The views of a scene show one set of named points, each view turned or mirrored, and shifted as a whole, with a little noise and some points left out.
In the rows, 128 means zero.

Scene 1
View 1
<76>: [123 156 172 134  81 127 236  98 106  84  98  93 106 131 173 174 177 108
 132  56 116 118 127 155  53 106]
<222>: [167 100 163  94  77 143 190  94 109 109 102 100 114 114 172 180 162 134
 106 111 129 121 108 167 107 142]
<269>: [158  99 143 109  93 135 202  82 106  84 123 113 138 116 162 179 156 122
 121  99 129 128 103 137 108 142]
<86>: [118 169 123 169 135 115 182  94 113  94 134 127  39 116 149 126 129 145
 144  72 142 149 150 133 109  97]
<143>: [105 171  90 196 169 102 182  80 110  73 165 147  46 116 133 109 110 142
 166  60 149 161 149  96 123  93]
<247>: [125 134  98 162 148 112 195  71 107  61 161 141 104 114 138 139 123 126
 154  74 140 151 121  95 123 118]
<172>: [108 187 159 162 106 118 217 105 112  95 104 102  48 129 166 145 159 126
 140  49 128 130 152 156  63  86]
<31>: [114 183 149 163 113 118 199 103 113 103 111 109  35 124 163 135 147 137
 138  61 135 138 157 154  81  88]
<162>: [150 138 151 125 104 133 168 102 117 123 109 109  49 111 165 147 142 156
 113 101 141 138 138 167 118 119]
<231>: [ 96 183 125 182 136 105 229  87 104  60 139 123  81 131 148 138 143 111
 165  37 128 140 144 110  71  87]
<199>: [120 185 180 147  86 125 201 118 114 122  83  91  23 126 178 147 165 140
 122  67 130 124 158 188  65  89]
<40>: [150 128 142 128 104 131 180  93 110 104 117 113  79 114 160 154 145 143
 121  97 138 135 127 150 114 125]
<30>: [162 110 145 112 101 138 166  93 112 114 115 114  78 107 162 156 142 151
 111 114 140 137 121 159 129 135]
<95>: [115 171 104 182 157 108 169  89 113  91 149 139  28 112 140 110 111 154
 152  75 151 160 154 118 127  95]
<63>: [143 126 124 138 122 126 175  85 110  96 135 125  81 110 151 144 131 145
 131  97 143 145 125 133 128 125]
<268>: [140 122 115 143 131 123 188  77 109  79 146 131 102 113 147 147 131 134
 139  88 139 146 120 117 125 126]
<60>: [161 100 142 108  97 137 183  85 109  98 123 115 115 111 161 169 146 136
 116 108 135 132 109 144 123 142]
<283>: [137 140 172 121  77 132 217  98 108  96  95  93  99 126 175 176 173 118
 121  75 121 119 126 165  70 116]
<184>: [123 157 134 156 123 118 193  92 112  91 128 119  63 120 156 139 140 135
 139  72 137 141 140 136 101 105]
View 2
<86>: [ 97  91 176 145  82 165 150 107 166 130 146 117 165 134 131 120 121 114
 108 133 122  70 109 145 127 109]
<283>: [124  97 135 139 130 152 150 118  87  96 110 101 107 147 163 152 168 123
 123 112  76 124 119 123 128 104]
<184>: [106  98 166 142  95 162 150 115 143 122 137 109 150 131 134 127 132 116
 114 126 106  79 112 134 131 106]
<40>: [106 108 154 131 121 155 128  87 118 112 135 114 133 121 144 132 141 120
 138 145 104 107 133 134 144 118]
<63>: [ 99 120 162 125 108 158 126  92 131 125 146 113 149 106 129 120 128 120
 138 150 113  88 136 126 147 116]
<30>: [100 110 151 123 131 150 112  66 111 111 140 120 130 116 149 128 143 121
 152 161 108 119 146 139 148 128]
<60>: [110 131 143 116 135 151 116  87  92 111 132 107 123 101 141 135 145 123
 154 150  93 114 151 113 156 119]
<143>: [ 94 112 191 138  54 174 157 130 195 153 158 110 192 110 101 107  95 111
 101 135 131  31 108 127 136 100]
<231>: [118 104 168 151  71 170 180 166 151 132 125  92 159 133 121 132 126 115
  87  96  96  52  93 110 123  83]
<172>: [114  70 160 159  95 162 172 131 142 109 121 109 137 167 154 141 147 117
  95 102  97  93  92 147 110  97]
<247>: [105 143 170 124  81 167 141 132 146 143 146  97 166  85 103 118 112 117
 124 134 107  49 130  96 153 101]
<269>: [122 138 133 113 141 150 122 103  72 107 122  96 110 100 141 141 157 126
 153 139  77 118 149  97 158 112]
<222>: [116 119 132 121 150 146 117  80  72  96 123 109 104 119 160 145 162 128
 155 145  84 138 147 120 151 121]
<76>: [130  96 137 146 119 155 165 142  91  99 102  94 110 154 158 156 167 123
 109  96  70 113 107 115 122  93]
<199>: [112  48 154 163 113 156 162 101 134  92 121 120 124 187 178 146 160 118
 102 115  99 122  93 173 104 110]
View 3
<247>: [119 117  71 109 124 146 121 157 150 124  84 161 108 126 134  63 116 143
 116 172 140 131 130 163 101  80]
<162>: [150 188 129  86 114 132  96 125 129 134 141 118 111 111 162 173 139 139
  98 151 135 146  95 152 118 117]
<268>: [128 135  89  97 121 134 116 138 148 140  97 144 116 128 135  86 126 144
  97 161 137 134 125 155 107  87]
<76>: [104 192 105 131 136 114 157 152 137 163 141 122 158 106 145 137 140 103
 124 209  78 188 128 143 121 112]
<40>: [138 169 113  92 117 125 110 128 138 147 124 125 122 121 145 135 137 137
  92 160 127 148 110 151 116 104]
<231>: [101 142  72 149 141 154 146 188 143 111 109 162 120 104 153  99 111 115
 168 211 114 160 133 169 103  96]
<31>: [125 176 106 127 131 150 118 166 132 109 137 140 111  96 170 161 121 123
 153 189 122 162 107 168 111 117]
<283>: [117 196 116 115 130 109 143 136 135 169 144 114 155 111 146 146 145 112
 106 193  87 179 121 139 125 111]
<222>: [137 190 126  81 116  97 124 105 139 186 134 103 149 128 132 136 153 129
  58 158 103 161 115 129 125 105]
<95>: [135 129  87 109 120 173  92 169 139  85 103 165  78 108 166 120 104 149
 149 163 166 123 107 182  99  98]
<60>: [135 166 113  81 115 109 118 110 143 171 117 117 135 132 130 110 145 140
  63 154 120 146 118 136 118  95]
<269>: [125 165 106  90 120 101 134 116 146 184 113 118 150 134 122  96 148 131
  64 167 103 156 128 133 119  92]
<86>: [132 150  96 114 126 159 105 163 136 102 117 152  97 107 163 133 116 138
 142 174 145 139 110 174 106 103]
<199>: [129 209 127 125 131 142 122 156 122 124 160 119 126  91 178 201 134 113
 148 192 107 179 100 160 123 131]
View 4
<86>: [150 135 168 105 127 103 136 111 112  53  67 125  94 134 103  85 134 138
 132 105 177 120 142 122 175  91]
<268>: [161 165 161  81 128 102 134  92 104  77  86 126 117 132 109 137 156 121
 170 132 148 104 136 114 174 117]
<30>: [133 135 133 119 160 135 137 106 163 102 128 136 126 128 116 155 170 120
 132 129 131  95 127 130 192 121]
<172>: [126 124 128 106 112  82 112 122 132  68  76 133  49 123 100  88 144 171
 113 106 153 151 148 130 147  72]
<231>: [155 156 154  70  90  60 112 104  85  52  49 123  57 128  96  89 137 161
 155 115 161 146 152 114 140  80]
<40>: [138 141 137 106 141 115 129 106 142  89 109 132 107 127 111 139 162 130
 136 125 139 110 133 127 177 110]
<63>: [151 151 156  99 140 115 138  99 122  78  95 128 120 133 109 131 154 120
 152 124 150 103 132 122 183 115]
<184>: [145 141 151  99 124  97 128 107 117  68  79 129  88 130 105 106 146 142
 138 114 157 125 142 123 166  94]
<199>: [108 102 113 131 130 100 116 134 170  77  99 139  52 120 103  93 151 172
  85 102 148 147 144 140 160  69]
<95>: [162 140 194 104 131 110 148 104  93  38  54 119 109 139 105  68 120 125
 142 100 196 110 138 118 185  95]
<76>: [121 141  99  87 104  70  96 116 143  97 101 138  48 117 102 140 171 173
 130 129 115 149 148 126 134  85]
<222>: [125 145 106 105 145 117 119 104 170 120 138 141 106 120 114 180 186 134
 138 143 101 108 132 129 171 122]
<31>: [131 121 142 113 123  95 123 120 133  61  76 130  67 126 102  85 140 159
 111 104 164 138 145 128 163  76]
<162>: [130 123 138 125 153 129 138 115 160  86 112 135 106 128 111 124 157 132
 114 115 148 110 132 133 188 104]
<60>: [140 157 131  94 141 116 128  97 143 106 123 136 118 126 112 172 178 120
 157 142 117 102 132 121 177 124]
<283>: [119 138 100  98 120  89 103 115 157 104 114 140  66 118 105 149 176 162
 127 132 111 137 142 129 149  95]
<247>: [171 173 179  72 118  95 136  88  79  61  66 120 116 138 105 120 144 118
 182 127 162 105 138 110 173 113]
<143>: [176 158 201  84 115  92 145  98  69  31  37 114 105 142 102  67 119 126
 162 104 199 115 142 112 175  96]
<269>: [143 165 119  81 130 103 117  94 136 111 122 137 108 123 112 183 183 131
 166 148 106 108 133 119 164 124]
View 5
<269>: [145 107 123 143 152 105 124 125  99 130 161 153 110 171 119 119 100 125
 134 164 140 153 159  90 134 128]
<76>: [ 93 141 102 138 181 138 112 121  90 154 165 132  91 178 129 105  62  98
 114 190  90 150 166 147 139 132]
<283>: [102 147 116 145 163 138 115 120 104 142 156 137  88 168 129 109  73 103
 120 189 104 155 153 132 129 129]
<184>: [125 178  80 156 162 103 130 143  85 130 125 109 142 189 120 113  94 131
 124 143  87 147 158 155 147 138]
<63>: [150 163  98 158 140  91 136 143  95 114 124 125 147 181 114 121 114 144
 135 133 116 152 150 120 141 136]
<40>: [134 167 109 156 139 108 130 135 107 117 131 130 125 169 119 122 106 131
 133 152 115 157 145 120 131 134]
<231>: [115 161  52 146 204  99 126 147  52 154 142 102 150 214 118 102  74 121
 108 139  67 130 189 179 169 141]
<222>: [132 127 138 148 138 124 122 120 117 123 154 154  93 156 124 121  98 118
 136 178 137 161 144  92 122 126]
<143>: [151 192  42 163 176  64 145 166  54 128 106  87 198 218 107 113 110 157
 123  95  75 132 175 172 172 146]
<30>: [143 168 125 160 123 107 132 130 119 105 122 137 123 160 119 125 117 139
 141 151 128 164 132 104 122 132]
<86>: [128 201  69 163 158  95 134 152  84 125 110 100 159 195 117 113 100 141
 123 128  78 147 155 166 150 140]
<95>: [142 212  55 169 156  76 143 161  75 116  96  91 185 204 109 116 113 156
 127 104  76 142 156 169 158 145]
<172>: [ 89 196  77 151 177 133 118 136  88 144 132 106 118 187 128 105  70 111
 114 168  64 147 159 182 144 138]
<162>: [123 197 114 164 125 116 130 136 119 109 115 122 122 161 120 122 109 137
 136 155 106 165 127 131 123 135]
<268>: [156 139  91 153 157  79 137 144  81 124 134 125 151 193 113 119 111 143
 132 127 119 145 165 118 151 136]
<31>: [ 98 210  77 160 165 123 126 141  93 133 120 102 132 186 124 109  81 122
 118 154  66 150 151 177 141 139]

In a view up to two points have been moved. Name them for each view, in the order of its rows, or write -.
view 1 | -
view 2 | <269>
view 3 | <162>
view 4 | <30>, <247>
view 5 | <222>
